A landscape with many peaks, sampled at points; each row gives a point and its height.
A climber steps from a point to the highest of its 2 nearest points, and stops where none of them is higher. Distance is the straight distance between rows; heights are no part of it.
J441 h=265: [104 131 134 181 149 142 117 118 121 127 155 141 183 133  58  85 172 150
 144 144  73 129 161 166]
J436 h=141: [166 143 158 103 164 111 128 122 112 160 106 156  75 114  80 169 107 101
 114 114 152 127  65 143]
J985 h=134: [ 94 106 138  67 124 121 153 169 110 158 101 159  76  71  84 168 125 151
 157 123  82 113 143 103]
J349 h=516: [101  99 190 139  85 137 131 144 175  97 143 155 171 144 158 111 146 129
  89 114 146 108 157  71]
J501 h=126: [150 138 198  96 160 127 145 149 127 173  94 186  67 105  72 153 119 119
  98 130 141 110 116  95]
J206 h=557: [127 144  97 132 107 123 139 141 120 127 133 107 107 155  93 135 111 147
 113 167  67 142 177 125]
J193 h=203: [127 139  82 127 116 111 146 139 108 122 116 106  63 104 152 171 110  69
 154 107  56 117 102 158]
J553 h=217: [135 108  84 103  84 117 130 116 164 107 145  97 169 150 135 103 123 150
  83 134 188 175  97 160]
J591 h=71: [126 163 108 128 131 144 137 179 111 145 149 119 103 158 162 205  75 134
 155 153 102  90 144  88]
J45 h=334: [116  72  85 122 154 112  71 102  81 131  96 122 130  84 135 100 175 163
 179 108 175 125 102 165]
J355 h=69: [ 97 108 152 129 124 163  94 137  84  88 123 146 136 144 178 143 125 129
 162 103 142  60 152  73]
J196 h=313: [ 82 140 167 145 117 127 182 120 140 100 158 185 189 114 113 125 162 114
 129 120  95 116 108 144]
J289 h=365: [138 143 128 123  95 155 195 145 156 107 134 119 132 174 142 155  75  98
  99 120  88 155 149 115]
J395 h=256: [ 75  87  94 157 108  98  73 101 135 109 101 143 142  80 122  64 174 112
 125 110 109 123 123 181]
J848 h=436: [ 64 112 135 113  78 143  75 133 115 158 111 174 208  72 122  85 156 197
 125 124 162  93 145  81]
J106 h=120: [121  74 158  95 152 130 137 174 131 161  96 140  88  95 106 130 138 164
 141 119 116 123 159 104]
J886 h=382: [142 107  90 119 200 115  82 109  79 162  95 123 122 103 142 127 147 145
 167 122 191 121  99 130]
J561 h=452: [158 108 108 134 149  90 137 151 144 141 130 101 112 151 171 128 130 135
 167 120 136 130 151 113]
J799 h=279: [151 137 159 161 131  62 167 133 163 138 146 156 172  95 123  54 201 139
  92 155 131 156 112 139]
J674 h=300: [181 216 147 143 115  90 194  97 219 137 168 114 109 126 148 116 132  90
 114 142 121 169 103 118]
J920 h=237: [156 137 100 124 112 137 134 105 152 122 132  84 161 154  91 111 111 118
  86 130 144 188 107 174]
J861 h=385: [ 73 136 145 110  98 120 120 121 128 133 151 178 207  97 106 110 163 183
  95 145 153 106 118 101]
J257 h=287: [129  55 124 107 154 122  88 139 124 134  86 112 115  91 116 100 149 131
 121  89 191 143  99 166]
J107 h=396: [120 111 123  96  56 172 177 130 148 100 111 135 130 156  98 128  68 114
  60 140  96 171 159 109]
J236 h=281: [166 177 161 152 137 111 167 101 164 135 126 121 101 141  99 153 116  94
 114 155  84 182 144 141]
J855 h=261: [166 188 134 142 146 121 114  87 141 133 132 103 118 159 105 156 100 105
  89 139 127 165 120 157]
J145 h=280: [192 190 154 146 159  93 172  67 177 109 178  97 125 140 158 144 148 116
 160 115 143 164 107 139]
J339 h=510: [ 59 106 117 143  89 180  62 162  93 137 117 145 197 112 116 105 122 169
 156 111 159  68 164  87]
J51 h=554: [151  91 123 147 118 135 177 154 167 127  91 109 103 156 132  93 119  92
 126 130  89 182 193 127]
J659 h=333: [ 86 129 140 178 180 156  91 120  95 152 112 167 145  96  67 113 157 123
 140 117 132  97 109 167]
J751 h=81: [115 121 180 101 125 141 119 116 126 103 133 151 155 138 180 138 121 159
 150 100 186  84 118  63]
J589 h=169: [160 118 106  47 128 117 197 147 118 145 129 138  97 118  88 180  94 138
 126 131 117 154  91 144]
J170 h=104: [136 103 150 113 163 100 106 137 113 147 114 156 110 116 117 106 165 177
 144 144 129 108 195  88]
J251 h=420: [119 158 124 160 145 182 143 162 116 139 145 108 133 168 127 172  85  88
 141 114 128 110  96 143]
J253 h=380: [112  74 164  84 113 216  83 134  67 112 141 101 122 141 101 178 104 170
 129 117 144  90 127 125]
J793 h=305: [125 117 185 148 148  91 136 131 140 129 114 164 139  89  96  45 175 127
  70 150 146 123 114 140]
J831 h=106: [ 92  98 150  66  86 154 136 158 137 112 106 134  73 125 137 181  76 105
 112  98 106 111 118 101]
J792 h=418: [122 127 114 124 151 154 121 153  70 122 152 133 126 144 107 170 130 143
 176 138 101 102 135 146]
J600 h=160: [161 124 170 111 185 110 102 116 105 148 109 146  82  97 107 115 131 124
  95 125 200 108  71 143]
J651 h=439: [ 87  90 140 114 109 190  94 158 103 112 148 129 158 130  97 138 120 183
 152 127 137  93 152 101]
J354 h=288: [ 99 137 124 149 114 116 148 106 121  89 171 140 189 117  95 119 162 151
 146 142  76 132 137 163]
J545 h=344: [108 109 160 124 124 131 113 136 133 144 125 155 173 105  92  97 154 152
  82 123 183 124  92 140]
J912 h=373: [107 144 126 169 168 145 106 136  85 156 149 172 156 113  88 143 147 138
 185 130 110  78 126 130]
J4 h=378: [130 145 126 155 129 185 124 117 112  95 161  76 152 173 146 160  99  80
 132 107 125 128  72 182]
J218 h=511: [141 115 175 112 103 126 179 166 186 127 141 147 143 154 162 116 117 120
  92 122 176 121 140  72]
J280 h=467: [105 122 121 134  67 115 111 122 149  88 145 125 159 167 158 122 111 126
  98 135 128 120 155 105]
J758 h=236: [134 154 149 167 152  93 100  61 111 128 135 163 165 110 161  87 183 143
 134 150 147 126 133 109]
J995 h=92: [125 132 148 148 139  83  80 133 122 149 103 151 108 121 172 113 140 149
 158 137 112  83 201  65]
J394 h=151: [114 107 101  49 123 132 137 158  98 148 121 131  98  84  88 186 110 169
 140 129 112 134 110 140]
J417 h=331: [141 129 174 125 113 131 159 124 157 118 118 148 125 154  83  99 139  96
  45 139 120 169 120 146]
J923 h=499: [187  97 129 119 158 114 194 160 176 135 120 109 109 157 150  98 144 122
 128 138 147 176 150 131]
J993 h=94: [110  96 149  72  99 122 123 136 148 118 117 121 105 132 175 156 104 131
 115  81 171 103 111  88]
J422 h=480: [114 113 121  95  95 150  94 129 129 116 141 132 133 153  67 125 116 185
  89 167 111 136 192 110]
J652 h=472: [123 160 112 137 159 158 141 167  71 144 145 121 104 124 106 184 102  99
 154 126  95 104  96 175]
J389 h=56: [101 139 124 173 134 188  71 103  59  98 145 114 159 158 181 117 137 114
 183 132 126  80 141  97]
J828 h=383: [178 152  91 137 149 125 164 147 134 121 135  69  79 139 137 153 105 103
 185 131  58 165 149 150]
J803 h=309: [114 125 151 187 116 109 129  97 176  91 145 113 167 127 182  98 155  89
 132  94 128 138 123 145]
J733 h=503: [126 138  64 156 114 156  51 116 119 140 120  58 123 157 155 130  99 121
 127 135 170 125 128 135]
J28 h=254: [127  97  93 138 132 127  95 130 126 148  76 112  98 109  97 105 122  92
 106  99 136 152  95 188]
J954 h=416: [152 155  72 139 146 119 151 156 136 146 138  82  86 139 187 165 116 123
 199 120 105 134 137 122]
J97 h=290: [ 92 136 153 124 113 157  92  97  84  88 118 141  73 148  73 140  85  88
  82 120  74 103 128 146]
J866 h=453: [135 118 157  85  98 141 129 148 160 130 139 151 145 142 101 121 131 186
  78 158 148 136 164  92]
J633 h=210: [111 133 169 136 157 131  77  66  90 143  99 172 152  92 133  79 169 132
 114 149 187  92 110  88]
J115 h=186: [141 120 116  84 131 102 182 137 113 110 104 129  61 124 123 173 102 100
 144 113  79 144 126 146]
J899 h=301: [161 142  88  96 157  78 136  94  97 134 136 121 108 124 132 158 127 152
 161 129 139 130  98 144]
J341 h=298: [143 113  74 129 132  65  82  88 124 140 114 111 157 101 190  69 171 169
 165 125 166 141 152 115]
J118 h=426: [129 161  45 130  93 145  51 104  93 116 139  83 120 132 139 122 111 144
 112 176  99 126 130 149]
J582 h=89: [154 122 145 143 193 118 105 109 104 123 140 121 112 155 110 133 141 166
 135 149 130 131 173 133]
J798 h=339: [147 193 104 140 111 124 192 142 178 149 145 115 139 162 168 166  98 112
 133 138 111 153 125  94]
J35 h=286: [147 145 126 183 134  97 167 108 180 138 154 128 181 106 151  84 182 115
 146 128 143 164 110 160]
J687 h=182: [152 127 140 146 175 113  80  50  93 142  97 144 110 105 128  93 149 114
  97 128 197 124  71 139]
J363 h=118: [110 105 125  71  85 139 194 183 149 139 103 145 106 103 156 157  95 138
 142 121 116 116 129  81]
J186 h=360: [124 100 160  99 101 167 190 136 141  96 120 146 137 136  82 102 117 122
  82 122  99 177 142 149]
J933 h=291: [ 78 113 135 176 154 130  67  78  91 118  96 152 158  80 105  59 173 126
 141 122 118  98 112 168]
J244 h=615: [131 114 142 201 124 163 151 182 173 157 108 108 135 162 116 106 111  82
 128 132 106 169 199 118]
J37 h=374: [103 106 127 105 147 124 169 169 100 110 149 156 131 115 138 186 123 137
 189 104 115  86 117 113]
J435 h=328: [ 96 103 157  97 125 168  83 104  76  88 131 134 105 142  97 155 113 137
 103 119 107  92 117 155]
J320 h=107: [115 101  78  97  91 136 163 207 125 125 122 105 101 120 164 143 119 131
 165 130  90 119 160 106]
J162 h=555: [141 134 155 170 129 140 172 170 189 155 119 139 147 162 146 100 112 101
 106 132 147 139 169  77]
J882 h=255: [131 184 135 147 103 158  79 104  90  97 151  96  79 160 123 169  80  99
  94 145  54  92 137 153]
J421 h=227: [121 139  84 134 127 105  82 112 107 145  94 101  81 105 135 134 116  96
 130 126 107 126 102 160]
J919 h=431: [113 109 110 124  44 143 126 140 170 106 147 114 136 184 123 127  91 113
  68 158  98 140 186  98]
J894 h=432: [138 136  96 161 171 135  72 116 125 169 103 105 142 129 139 115 127 131
 149 125 176 137 113 151]
J203 h=332: [179 140  60 112 155  53 105  79 121 152 130 109 125 110 173 131 152 150
 184 129 173 138 111 138]
J209 h=340: [ 96 130 139 153 131 128 171 141 127 107 155 153 157 126 156 155 132  82
 165  91 109  99  81 131]
J451 h=635: [156 134 132 131 138 108 155 140 157 109 163 124 135 186 117 135 130 158
 132 173  76 167 190 130]
J404 h=345: [150 173  81 152 122 159 145 155  96 122 160  78  99 100 146 139 126 110
 177 139  55 157 118 197]
J17 h=80: [122 167 104 147 131 100 105 176 131 167 100 129  93 126 179 161 110 125
 150 143 103  96 173  76]
J809 h=199: [138  94 126  82 114 143 163 156 167 123 136 115 166 142 138 115 130 142
 106  99 206 163  81 144]
J864 h=258: [165 162 145 159 156  94 122  44 141  95 166 120 167 131 184 104 161 140
 151 138 152 155 127 125]
J357 h=304: [191 174 167 133 140  92 172 119 160 145 122 128  93 137  99  90 129  92
  58 149 124 170 112 129]
J276 h=318: [159 213 122 149 116  82 168 102 182 151 146 142 125 124 164 138 123  97
 127 132 147 122  92  93]
J853 h=183: [162 110 129  50 132 131 177 148 154 130 138 106 118 124 120 149 120 160
  96 114 176 161  95 125]
J736 h=292: [102 102  65 127 129  89  78  92 101 155  97 150 141  68 120  95 167 142
 134 142 152 122 103 158]
J606 h=338: [110 116 143 174 124 157 116  91 144  86 140  87 144 165 170 121 118  68
 135  78 159 117 100 151]

Where does a climber stop that starts at each point below?
J395 | J733
J354 | J652
J115 | J733
J828 | J244
J35 | J652
J799 | J339

Call two points neighbours if one is among the 2 nearest of the other. Go from one point of each pair to the other, from neighbour to neighbour, staying as high as possible. Name the lowest point that can't be avoided.
J339 and J652 | J799
J451 and J244 | J866
J349 and J244 | J218
